A landscape with many valleys, sampled at points; each row gives a point and its height.
A ball rolls from a point to the lowest of its 2 nearest points, and stops where none of them is lower. Distance is the straight distance between rows; heights are no part of it.
z_387: [ 54 -59 -13  36 -23 -18 -75  13   5 -12   3  19  13 -13 -36  25   4   9
  24  -4   3 -20 -64  27  -6  27]  (h 433)
z_111: [  4  -7  -4  11  -4  -6  -3  38  12  26 -20  43  15  43  -8  19   3  22
   1  -3  25  -1 -21 -13  -7 -10]  (h 576)
z_155: [ -7   0  14  -9  17 -28  19 -34  -8  -5  12  -4  34   0  19   2   4 -28
   1  30  17  18 -14  26 -18  -6]  (h 524)
z_417: [-42  33   3  60  -6  26 -23  39 -31  17 -52   7 -26 -30 -27  28 -10  -8
   0 -25 -20 -28  -9 -14   7  41]  (h 497)
z_437: [-13  13  10  62   0  30 -33  18 -15  -4 -28  24 -42 -20 -38  14 -18  12
  12 -22 -21 -45 -10  10  -5  31]  (h 358)
z_116: [-33  10   8  10  11 -31   7  17 -13  12  -4   7  52  33  20  10  -1 -40
 -11  28   8  11 -17   5  -5 -24]  (h 285)
z_704: [-48  35   6  41 -22  14 -19  43 -38  16 -50 -14 -19 -20 -12  16  -2  -8
 -17 -17 -19 -11   8 -33  16  21]  (h 551)
z_959: [-48  12  18   0   1 -24   9   9 -21 -16  -8 -52  -3  -9  15 -10  11 -44
 -28  12 -28  -3   0  -5  32  -1]  (h 460)
z_249: [ -5 -13  -9  17 -23 -11  -6   3  -9  11 -42  24   7 -22 -11   0   9  18
  18  14  17  11 -17  33  -7  24]  (h 300)
z_821: [-16  -1  -7 -15 -18 -13  21  12   7  45 -15  27 -10  21  13 -14  12  26
  14   8  10  11   4   1   8 -10]  (h 656)
z_561: [ 13   4 -31 -20 -13  33  -3  -3  32   7  17 -10 -15   0   1 -15  -3  21
  -3 -38 -20  10  42 -25  20 -14]  (h 542)
z_620: [-23  22  -3  -3 -11   3  14   0 -13 -11 -11 -21 -23 -18  10 -25  -5  22
 -16  -5 -30  12  22  -4  37   4]  (h 554)
z_759: [ 46 -19 -20 -38  -9  15  -4 -30  27 -21  13   9 -15 -20 -20 -34 -13  12
  23   7   2  24  18  -5 -23  -6]  (h 340)
z_841: [ 19   4   5 -15  16 -18  34  -6   9  -2   1  18  27  15  15   5 -14  16
  -2  23  28  18  -9  -5 -11 -18]  (h 345)
z_734: [ 14  22  -9 -56  38  18  34 -33   7   4  62 -53  -1   2  47  -3  -2 -21
 -14 -33 -19  -1  43  -8  27  11]  (h 784)
z_223: [ -7  -4 -15  17 -28  35   2  -9  30  47 -12  17 -51  -3 -21  -1  14  22
  12 -10  11 -12  14   5  -2   6]  (h 561)
z_578: [ 31  -9 -18 -17  -9  15   8 -19  24  -9   4  12 -22  -5 -17 -27  -4  37
  14  -7  -2  14  20  -1  -8  -1]  (h 257)
z_21: [-47  11  14  -3   4 -36  19  15 -17  -9 -12 -29  10   8  15  -3  18 -28
 -14  26 -18   6 -10   0  19  -8]  (h 399)
z_146: [ 16 -27 -14  17 -17  30 -38 -17  23   9 -11  25 -29  -4 -46  -2   7  20
  19 -10  -2  -9  -6   3 -20   2]  (h 479)
z_113: [-14  26  30  -1  37  -3  24 -10 -45 -19  23 -29  16   9  31  17  -8 -35
 -21   0  12 -10   2   5 -10  -3]  (h 738)
z_310: [-19  10  -1 -36  -1 -11  28   0   9   1  18 -38  -3   9  31 -12  15 -17
 -24   5 -15  11  20 -18  31 -18]  (h 346)
z_270: [ -9  26  29  14  34  13  -5 -15 -36 -48   8 -22  12 -29   6 -22 -34 -41
  -4  -1 -28  -5   6   9 -13  -6]  (h 699)
z_875: [  3 -14  -1  -2 -27  -4  16   7  18  54 -18  37 -24  22  -7  -9  21  26
  19   5  29  12  -6   8  -6  -2]  (h 632)
z_991: [ 23 -11 -20 -35 -13   2  13 -35  27  -4   5  -1   0  -8  -6 -21  -1  -8
  11  16  11  27  15  -7 -27 -16]  (h 406)
z_276: [ -1  -5   8 -31  14 -44  42  -9  -7  24   8  12  21   6  22 -16   6  -6
  16  52  27  26  -9   5   1 -15]  (h 457)
z_671: [ 40 -34 -14  27  -7 -23 -47  23  13 -15  -9  28  23  23 -22  36  -5  19
   6   3  13  -9 -54  -1 -12   5]  (h 511)
z_912: [-23   7 -14 -38  -6   3   4  -2  17   2  19 -61 -14  -5  28 -16  12 -25
 -32 -10 -35  10  32 -24  52  -9]  (h 431)
z_989: [ 14   1 -10 -32 -11   1  38   3  35  22  15  -3   6  16  22 -13   9  26
   4 -15   5  17  32 -27  10 -23]  (h 438)
z_530: [-16  16   6  23  14  -2 -17  19 -13 -30 -15   4  55  11  10  25 -16 -44
 -21   8  16  -3 -24 -11 -29  -9]  (h 450)
z_7: [-33   5  18 -36  30 -37  37   5  -2   6  29 -40   2  24  31  -8  25 -27
 -20  20  -4  -4   9  -8  35 -19]  (h 262)
z_804: [ 23 -45  -9  58 -11  14 -66   1  -5  13   6  38 -28 -41 -46  37  13 -19
  39  -7 -12 -63 -38  57 -11  56]  (h 274)
z_583: [-14  13  -4  -2 -27  -5  18  -5 -11   4 -21 -13 -36 -27   2 -36   6  30
   0   7 -23  11  13  12  25  19]  (h 506)
z_159: [-12  24  13  70   2  36 -39  30 -33   1 -46  18 -34 -28 -40  16 -16 -12
  15 -34 -32 -40  -8  -4   8  33]  (h 429)
z_164: [ -4   4 -17   8 -22  32  -3   2  23  21 -11  10 -33  10 -14  -6  -1  38
  -1 -21  -4 -11  20 -10   6  -7]  (h 598)
z_851: [-16  29  26  -2  37   5  17 -19 -33 -34  25 -35  10  -6  25  -8 -18 -38
 -19  -3  -8  -5  22   6 -10  -5]  (h 724)
z_916: [-18  33  27 -17  34  26   3   5 -55 -13  47 -64   2 -10  33 -14  -3 -48
 -32 -26 -13 -16  47  -9  11   6]  (h 577)
z_226: [ 59 -39  -3 -17  -6   2 -28 -22  26 -20  13  28  -3  -6 -33 -11  -6  32
  24  16  23   5 -16  -1 -26   1]  (h 472)
z_158: [ 31  -1   2 -20  33  10   3 -27  18 -39  31   5  11   4  -5   2 -17  -1
   0  -1  13   2   8  -8 -25 -20]  (h 552)
z_210: [ 25 -10  -1   3 -24 -11  -6 -13   0  -8 -25  28   0 -30 -21 -22   5  31
  27  20  22  16 -12  26 -28  35]  (h 190)
z_870: [-19  15  38 -15  42  -3  36 -27 -47   4  41 -42  -9  17  33  23   0 -37
 -15   1  16  -9  -1  16   0  -2]  (h 750)
z_295: [ 33 -13  -1  -7 -10 -27   3  -4  -6  -3 -11  30  30 -14  -6  -2  -1  30
  30  32  41  22 -24  23 -25  24]  (h 280)
z_294: [  9  -8   3  56   1  14 -36  27 -21 -10 -28  34 -20 -13 -39  23  -8  12
  15 -23 -10 -49 -39  23  -8  40]  (h 258)
z_71: [-22  -2  -9 -11 -34 -11  22 -12  -1  13 -24  -2 -28  -6   5 -23   7  20
  10  17  -7  15  18  14  17   4]  (h 461)
z_49: [  5   9 -32 -40  -6  25   2 -10  33  -9  26 -29  -6  -9  24 -29  -1  -2
 -12 -28 -40  10  53 -24  29 -10]  (h 555)
z_465: [ -6   4   9  27   6  -8 -10  -6  -6 -42 -18   2  39 -24   2   2 -16 -22
   3   6  -5  -1 -21  15 -18  -1]  (h 613)
z_638: [ -1   5  15 -29  44  10  45 -42 -37  22  56 -42 -21  19  37  27   0 -26
  -6 -19  12   9  13  17  -6  -4]  (h 762)
z_474: [ 41 -15   1 -11   7  -1  -9 -30  23 -30  13  16  17  -4 -15  -6 -16   8
  11  20  16  10  -7   2 -34 -13]  (h 515)
z_467: [ -6   4   2   9  10  -1 -15   2   2 -22   5  -5  41  15   1  14 -12 -34
 -21   3  15  -1  -6 -14 -29 -18]  (h 501)
z_668: [-24   8  -5  28   4 -26  -7  22  -4  -4 -21  16  60   6  10  33  -6 -30
 -10  11  15  11 -34   8 -15  -6]  (h 378)
z_643: [-10   8  12 -29  22 -38  43 -24 -13   1  12 -10  13   0  30  -2  -4 -10
   0  43  18  19  -3  15  -5  -7]  (h 491)
z_18: [  6 -14 -15 -25  -5   1  16 -36  32   6  19 -11  12  11  12 -10   5 -30
  -2  13   4  21  12  -8 -31 -36]  (h 462)
z_634: [ -9 -12 -13  -5 -16  -4  -2 -19  31  12  -5   4  27  18   0   2  13 -30
  -2  10   8  28  -5 -12 -27 -32]  (h 517)
z_293: [ -4 -14 -13  26 -15   1  -3  16  18  52 -18  52  -9  37 -19  14  19  22
  12   3  31  -9 -25  14 -15   3]  (h 605)
z_361: [ 45 -37 -10   6 -22  16 -38 -12  19  -6  -4  25 -14  -3 -43  -4  -1  22
  19   6   7  -5 -22  -1 -24  -4]  (h 423)
z_982: [ 13  12  14 -44  50  22  39 -39 -17  14  65 -43 -12   5  37  16  -4 -28
  -7 -30  -3   6  39  10   1  -2]  (h 772)
z_228: [ 63 -52 -12  20 -13 -33 -64   6  10  -7   3  24  22   9 -29  38   5  10
  10   3   9 -15 -64  10  -9   5]  (h 478)
z_161: [  8 -22 -11  21 -27  32 -26 -20  33  36  -7  27 -52  -7 -43  -4  11   9
  22  -5   7 -20  -1  12 -24  23]  (h 522)
z_427: [ 32 -10  -2  -2  -2  14  -1  -2  11  -8   5  28 -23   5 -19 -11  -2  58
  11  -9   8  -6   4  -3  -5  -2]  (h 338)
z_856: [ 12 -10  15 -37  23 -41  35  -9   9  30  11  20  41  18  22   1  -1 -20
  11  38  31  31 -18  10 -21 -25]  (h 412)
z_184: [-23  -4 -16  10 -29  -9   5  -8   4  12 -30   3   0 -13   3 -11   8   6
   7  17   0  17  -6  16  -8   4]  (h 391)
z_906: [-12  18 -13  11 -22  49 -17   9  12  13  -6   1 -45 -10 -14  -4  -3  36
  -5 -34 -17 -15  37 -12  27   5]  (h 637)
z_956: [-34  24  19 -11  11 -16  16  15 -29 -17  16 -60  -4   2  28  -8  17 -41
 -34   2 -15 -12  15 -23  24  -7]  (h 510)
z_942: [  2 -27  -6  59  -2  16 -48  22  -6   5 -22  35 -21 -29 -42  34   1  -5
  31 -19 -12 -47 -39  38 -15  50]  (h 128)
z_138: [ 18   6   3 -31  11  -8  37 -11  22   6  15   5  13   8  15  -5   1  26
   1   3  14  16  19 -14  -1 -24]  (h 395)
z_61: [ 39 -15  -2   9  -2  19 -21  -4  -4 -20   0  28 -42  -4 -31 -10  -5  47
  21  -9  -1 -23  -7   7  -6  13]  (h 337)
z_721: [-42  27   1  24 -25  17  -3  29 -25  13 -33 -21 -25 -16  -1   1   4   7
 -22 -15 -26   0  27 -30  40   5]  (h 597)
z_862: [-13  -4   3  10   8 -22  -1 -17   0 -19  -1  -4  48 -17  15  10  -1 -35
   1  20   8  18 -27  29 -24  -2]  (h 564)
z_232: [ -5   7 -21 -53   1   6   3 -14  18  -8  34 -55 -19 -11  33 -29  -2 -28
 -17 -26 -38   7  42 -12  46  -6]  (h 494)
z_128: [ 23  -5   6  -6  12 -28  16   3  10 -12  -5  25  28  -1   3  -1 -10  30
  13  32  35  21 -21  13  -9   3]  (h 287)
z_322: [  0 -10  -9   9 -10   2 -15  -7  25 -20  -9  12  25  16  -8   9   0  -7
 -10   8   9  12  -6 -15 -24 -29]  (h 553)
z_30: [ 27   2   7  27   8  24 -27  12  -5 -39  -9  26 -17  -9 -34  -9 -21  42
  10 -13 -16 -25  -7  -1   1  12]  (h 235)
z_693: [-42  -1  16 -33   8 -43  20  16  -7   1   2 -36  -8  18  19 -13  25 -22
  -9  31 -18   7  -6  -5  41  -8]  (h 334)
z_400: [-24  29  23 -25  28   1   9  16 -33  -9  43 -74   2  -2  35 -10  10 -43
 -43 -15 -11 -15  39 -24  31   7]  (h 547)
z_305: [-19  19  20  24  13  13 -13   3 -26 -47 -24 -10  19 -28  -4 -17 -30 -29
  -7  -5 -25  -2  -3   8  -4  -2]  (h 664)
z_94: [ -6  22   4  -2  -1  15  11   9 -10 -20  -7  -1  -7  -4  -2 -18  -4  28
 -14 -14 -20   5  27 -16  24  -3]  (h 591)
z_68: [  0  18   9  -2   9 -12  23  32  -5   9  -8  25  14  27  13   8  -3  35
  -3  -1   9  10   6 -22  12 -11]  (h 644)
z_581: [ 20 -19  -3  23  -3  -6 -25  31   6  -8 -16  37  22  33 -16  35  -6  15
  -3  -5  22  -7 -42 -14 -15   1]  (h 543)
z_518: [ -5   2 -24 -25 -25  21  16   2  40  32   8 -13 -10  15  17  -2  12  28
  -3 -30  -6  13  40 -33  22 -19]  (h 487)
z_478: [ -8  -2   9 -12  25 -34  22   0  -1  22   0  18  47  32  19  16   3 -28
  -5  23  25  22 -11   4 -12 -29]  (h 357)
z_731: [ 37 -63 -17  46 -23  -3 -80  10  -6   9   5  22  -7 -27 -45  36   6 -12
  34 -13 -10 -47 -59  42  -6  42]  (h 360)
z_496: [-23  26  -8   8 -24  35  -4  25  -7  16 -12 -18 -25  -2   4  -6   5  28
 -22 -29 -23  -8  39 -27  40   6]  (h 636)
z_684: [-16   8   6 -20  -6 -24  35  22   5  31  -1  12   5  31  19  -7  11  26
   3  12   4  12  10 -15  27 -20]  (h 665)
z_268: [ -5  28  10  -4   2   6  16  26  -6 -16 -10   2  15   8   7  -4  -4  29
 -23 -13   0   2  13 -22   4  -2]  (h 621)

For each start below, name the point where the ball stops.
z_634 | z_578
z_111 | z_942
z_49 | z_7
z_94 | z_210
z_862 | z_116
z_164 | z_361
z_518 | z_210
z_417 | z_942
z_916 | z_7
z_734 | z_7
z_638 | z_116
z_322 | z_116

Call two points neighbours if one is among the 2 nearest of the other. Go from one point of each pair to the other, from neighbour to neighbour, staying as low as possible. Name the highest point that can't be avoided.
z_7, z_210 | z_49
z_30, z_116 | z_322
z_578, z_30 | z_427
z_361, z_942 | z_906
